Points, in no order, along strands that fork and pass close to each other.
Two points are linked if the straight distance between their rows is under 60.5. Some points are linked to none.
K_839: -4	10	18	5	24	4	-3	29	13	13	-22	4	3	-14	18	36	-22	4	16	0	1	-28	11	-6	15
K_334: -11	-17	26	-5	-5	14	2	-15	-6	7	1	20	-4	12	36	8	-21	16	8	-4	-7	26	12	-16	-10
K_181: 17	12	-19	-27	13	-27	15	12	21	13	14	-18	-2	12	-14	-28	26	-16	0	0	4	-15	-2	15	-1
K_988: -11	3	1	16	32	15	1	38	11	22	22	-17	-3	4	17	17	-9	-2	9	7	-10	-25	7	7	20
K_273: 23	11	-2	-15	16	-9	1	-2	-2	-2	-24	24	5	-10	8	-14	12	-2	10	-12	14	-10	12	-6	-21
K_627: 31	6	-28	12	-12	-28	-3	-10	8	-1	13	-3	8	-2	-10	-14	11	0	-4	14	18	-16	1	2	-11
K_831: -11	-24	7	13	-48	10	-19	-27	-40	-22	-6	-12	2	15	-16	2	-14	-12	-16	3	-10	45	-20	-18	-19
K_639: -3	15	-3	-33	15	-24	8	0	26	26	16	-2	-37	16	-15	-10	1	-5	22	2	-13	-23	-4	9	20
K_670: 2	2	8	-26	26	13	22	13	14	26	0	-8	0	12	22	-6	6	-1	12	-5	-8	-19	-3	12	-10
K_311: -21	-14	15	-40	-15	-7	25	-4	12	10	-2	-23	-10	19	10	15	-1	18	1	11	-11	11	-13	9	-4
K_774: 6	5	3	16	-26	0	-17	-11	-18	-34	-21	16	20	-35	-11	-2	7	-13	-17	-21	15	19	9	-13	1
K_920: 13	1	-10	20	4	-23	-18	1	19	4	8	16	0	-27	-3	7	-14	-1	4	5	17	-17	10	4	19
K_347: 23	-4	-15	-1	27	-12	-1	14	22	8	1	-3	3	0	14	-19	6	-4	2	-5	7	-24	11	4	18
K_281: 14	-6	3	13	1	23	17	-5	-14	-8	-4	-5	27	17	15	9	-16	13	-16	9	3	-3	12	-7	-35
K_826: 13	0	-12	32	-11	5	-13	-5	-7	-26	-10	13	21	-31	-11	-22	0	-14	-21	-14	17	9	8	-8	0
K_435: -8	-20	19	3	-34	11	-12	-13	-45	-24	-13	8	5	15	-1	-5	-12	2	-14	-1	-17	58	-4	-17	-31
K_576: 32	8	-28	-23	-4	-29	15	4	19	0	1	-14	16	-1	-8	-20	23	-10	-9	13	19	-17	3	9	-12
K_179: -23	1	27	-7	6	-1	-8	13	2	8	-18	4	-9	-13	10	41	-19	10	17	7	-15	-6	0	-2	27
K_701: -10	-14	20	10	-23	17	-10	-13	-37	-14	-9	20	5	16	14	-9	-20	3	-13	-20	-4	55	23	-29	-20
K_889: 5	-5	-13	18	-49	-2	-13	-38	-25	-17	-2	-1	7	8	-17	-10	-9	-19	-16	-5	5	23	-12	-15	-15
K_684: -12	0	-16	-23	-35	-9	-2	-24	-8	7	3	1	-3	11	-8	-21	27	-11	-3	-4	-2	19	-31	-6	-17
K_216: -10	-23	17	33	-18	26	-12	-10	-33	-28	-4	12	16	-17	-17	11	-29	-4	-18	-5	-5	32	5	-8	-5
K_643: -27	-19	18	-6	6	33	1	-4	-2	25	14	9	-21	8	10	-20	9	-3	14	-3	-26	22	-15	9	9
K_25: -6	0	-20	17	1	-10	1	2	16	8	34	-16	-5	8	-6	-2	-4	1	-1	10	7	-14	1	7	46
K_895: 6	4	3	29	6	21	1	-1	-20	-20	-7	1	19	-8	-22	4	13	0	-12	6	-2	0	-1	15	-15
K_139: -13	-21	-9	18	-22	20	7	-26	-7	6	31	-1	-4	23	-12	-13	0	-4	5	15	-13	15	-19	7	2
K_163: 1	-9	-29	-2	-15	-8	9	-26	20	9	31	-3	-18	15	-14	-32	-2	8	6	12	9	-1	-5	-13	22
K_587: -22	-12	16	-40	-34	-14	6	-17	-11	-1	-5	-4	-9	15	13	12	-1	21	-5	16	-8	35	-16	-6	-21
K_494: -17	-29	20	24	-24	11	-12	-14	-21	-19	3	7	6	-10	-14	18	-12	-2	-6	11	-13	37	-3	8	-6
K_89: -9	9	-5	-26	21	-8	15	4	26	20	39	-8	-35	32	-15	-6	-5	7	15	9	-14	-16	-5	11	21
K_192: 2	23	-4	-12	-16	2	4	4	-8	-35	-31	-24	16	-19	-14	17	24	10	-7	-3	5	-1	-2	11	-15
K_100: -4	-13	6	5	-1	14	1	-4	-1	-9	-20	0	17	-12	23	-22	9	-4	-12	-23	10	7	2	-15	22
K_811: 16	17	-10	31	35	8	-13	34	11	-5	-11	8	20	-26	-14	8	5	-5	-7	7	9	-26	12	15	4
K_844: 8	7	-8	27	31	31	2	21	-7	-11	-10	6	18	-11	-12	-1	10	-4	-8	1	0	-13	7	1	-6
K_709: -7	13	-2	-20	-22	-17	1	-5	2	-13	-11	-27	7	-11	-8	13	24	-1	-7	0	4	-4	-8	18	10
K_214: 5	8	4	-12	-13	16	14	-7	-20	-22	-29	-6	24	6	13	-11	15	6	-18	-18	11	8	11	-17	-23
K_692: -6	-19	-15	5	-32	4	11	-36	2	12	33	3	-13	19	-7	-16	-2	6	8	8	1	12	-6	-15	1
K_682: -15	2	9	-43	-6	-20	20	5	23	14	-4	-22	-20	11	8	28	-2	14	6	2	1	-12	-5	8	14
K_890: -9	8	-4	2	-13	-10	0	-7	6	-8	7	-10	1	-4	-9	15	11	1	2	3	-6	-6	-5	14	10
K_67: -23	-6	14	-14	-16	0	-10	-16	-22	-3	-17	18	-7	-7	3	-11	15	-7	5	-7	-14	36	-13	-1	-13
K_690: -9	-12	23	-2	-4	16	1	-13	-13	-8	-23	23	7	1	26	-4	-18	8	-3	-25	3	28	19	-28	-9
K_409: -3	0	-25	-1	-52	-12	-3	-37	-13	0	9	-3	7	11	-20	-18	7	-10	-3	-8	5	18	-21	-26	-13
K_248: -17	18	-14	-20	17	-12	3	26	17	5	45	-24	-32	27	-9	11	-4	1	2	-3	-13	-25	3	13	34
K_52: 16	14	-8	-9	-19	2	7	-5	-13	-34	-33	-17	26	-6	-4	-1	12	4	-26	-11	17	1	5	-8	-26
K_69: 12	-3	6	34	-9	7	-15	-8	-13	-16	3	22	14	-15	3	22	-34	8	-13	0	23	7	24	-9	-7
K_855: 6	2	6	-38	8	-20	12	-9	26	33	-20	6	-29	7	14	-24	-19	-7	29	-13	3	-23	-9	-7	11
K_337: 13	23	-13	34	5	6	-10	23	-8	-12	-2	-3	20	-15	-9	38	-6	19	-11	18	16	-21	7	22	-22
K_412: 10	20	-27	-13	11	-33	2	20	24	2	32	-27	-6	8	-11	-6	17	-11	-7	9	1	-24	2	20	17
K_145: -5	-2	4	-33	-12	-12	-1	-10	2	16	6	18	-22	8	1	-7	11	4	26	3	-7	8	-11	-1	-31
K_539: -10	-18	13	7	-15	11	1	-14	-21	-14	-3	-8	7	10	-1	21	-2	9	-2	16	-22	27	-7	5	-13
K_665: -4	-1	0	-13	-23	2	0	-20	-19	-5	-10	10	5	0	-8	-13	27	-3	-1	-2	-7	24	-17	-6	-25
K_647: -15	-21	7	18	-1	38	11	-14	-10	10	26	-3	-2	19	2	-17	7	-4	3	6	-14	22	-13	9	1
K_588: -13	6	9	5	-4	-10	-14	-4	-2	-8	-2	14	-10	-21	-12	21	11	-5	13	0	-8	4	-4	16	11
K_249: 7	-6	3	9	11	23	7	6	-13	-26	-28	3	23	-10	12	-23	4	0	-24	-23	12	4	16	-24	-13
K_280: -3	22	-4	25	50	12	-15	54	9	12	-15	-3	11	-28	-2	20	-4	-11	2	0	0	-30	10	-3	17
K_282: -7	16	0	-24	8	-21	13	21	23	8	7	-27	-5	6	4	36	-1	11	7	2	-2	-25	6	11	16
K_832: -21	-2	14	-9	13	0	1	6	12	20	12	-2	-24	3	4	20	-4	1	24	9	-21	-11	-7	9	20
K_960: -7	11	8	5	-35	-8	-20	-16	-18	-28	-27	8	2	-26	-6	14	6	3	-15	-19	12	27	4	-4	-7
K_804: 20	-3	-12	13	35	-23	-12	19	25	18	6	7	-12	-13	6	-10	-19	-12	11	-2	13	-26	12	3	35
K_146: 9	16	7	9	45	11	-7	39	13	27	-23	-1	-2	-15	6	18	-15	-3	18	-1	-2	-39	8	-2	13
K_823: 45	-7	-27	14	-2	-13	2	-11	3	-9	5	-11	25	10	3	-34	8	-7	-13	8	25	-1	2	-13	-18
K_730: 6	19	2	-18	24	-8	12	24	18	16	3	-9	3	4	5	39	-2	12	6	14	2	-27	6	17	-13
K_807: -3	11	-1	-40	0	-34	5	-16	23	26	-14	9	-42	3	-4	-20	-8	1	26	-9	2	-18	-13	-6	24
K_675: 28	-2	-11	25	-1	-11	-12	3	5	-4	10	18	10	-15	11	8	-25	9	-10	6	28	-8	21	-2	-7
K_602: 8	2	6	-8	5	-6	3	-18	9	17	10	25	-17	6	4	-7	-4	5	24	10	0	-1	3	-1	-16
K_959: 25	12	-5	4	27	-7	-13	21	9	-8	-30	16	7	-29	-6	-9	13	-5	8	-13	11	-23	10	6	-2
K_697: -12	6	-3	16	12	12	2	22	-2	-1	15	-20	11	1	0	26	5	-2	-6	7	-7	-13	4	15	14
K_513: 5	-10	-25	5	-1	-21	7	-15	23	6	30	-5	-10	3	-5	-24	2	-3	-2	1	12	-10	-4	-6	39
K_75: 16	5	-35	15	14	-21	-1	20	16	2	40	-26	1	15	-12	-10	7	-13	-18	6	6	-26	1	16	36
K_442: -17	15	-14	3	33	-3	-1	38	15	17	44	-16	-22	20	6	14	-13	-5	8	-6	-15	-29	4	11	38
K_491: -19	2	20	1	1	11	-15	-3	-18	-18	-14	22	-2	-22	-13	6	19	-14	12	-6	-17	24	-8	8	-8
K_303: 14	15	3	8	25	8	4	22	-2	1	-3	5	14	-8	2	32	-6	24	-6	20	6	-22	13	10	-28
K_44: -3	0	16	15	12	19	-7	-1	-21	-27	-23	23	5	-18	-21	-5	20	-7	-5	-8	-2	12	2	-3	-28
K_327: -25	3	15	-17	27	-2	-3	23	8	28	5	-16	-32	17	10	12	-16	-9	26	-7	-31	-19	-11	10	43
K_227: 3	-5	10	-32	24	1	22	7	22	43	-8	-1	-24	15	18	-21	-10	-4	20	-9	-6	-24	-9	5	5
K_28: -18	-15	22	-20	-23	-18	-2	-17	-10	0	-1	15	-17	13	15	14	-13	20	10	10	-9	36	0	-10	-13
K_990: -16	-13	3	-8	-13	16	11	-16	3	10	-1	-5	-4	7	27	-26	3	-1	-2	-14	4	7	-9	-14	16
K_397: 43	-6	-22	34	6	0	-9	-5	-8	-20	-11	2	29	-10	-13	-31	4	-14	-28	7	21	-4	8	-8	-13
K_27: 11	6	0	-4	36	14	12	22	15	19	-11	-10	9	1	18	-19	11	-5	6	-11	-3	-23	4	3	2
K_336: -32	-19	4	-7	-5	20	5	-12	4	20	9	-1	-12	3	18	-38	13	-14	2	-16	-6	16	-20	-3	29
K_592: 10	-3	9	43	-22	10	-22	-7	-28	-29	-7	10	19	-12	-19	29	-38	6	-26	4	10	19	10	-6	-23
K_784: 22	8	6	-13	5	-6	7	-6	7	5	-10	13	3	7	16	-7	4	13	4	0	9	-6	7	-6	-32
K_705: -6	-15	21	15	12	18	-1	4	-18	-5	9	4	4	7	-13	24	5	12	2	22	-29	19	-10	14	-27

Follow the links from the first point to the second, and from the first to the third. Name the last point that the two ways share.
K_670 / K_665 / K_844 -> K_491
K_602 / K_214 / K_327 -> K_811
K_643 / K_807 / K_409 -> K_890
K_214 / K_684 / K_844 -> K_491
K_844 / K_639 / K_192 -> K_890
K_273 / K_889 / K_839 -> K_811

A fork is a point with three links. Follow the links from the first point to the second and name the forks in between, in order.
K_227 / K_214 -> K_890
K_832 / K_701 -> K_811, K_491
K_28 / K_988 -> K_491, K_890
K_327 / K_192 -> K_811, K_491, K_890
K_890 / K_889 -> K_491
K_248 / K_273 -> K_890, K_491, K_811

A fork is a point with three links, a tip a point with one. Leave the first point through the second and follow the links. Name the first fork or tip that comes.
K_592 / K_69 -> K_890
K_804 / K_920 -> K_705
K_831 / K_435 -> K_337
K_327 / K_832 -> K_811
K_627 / K_823 -> K_960
K_587 / K_28 -> K_491
K_811 / K_280 -> K_327
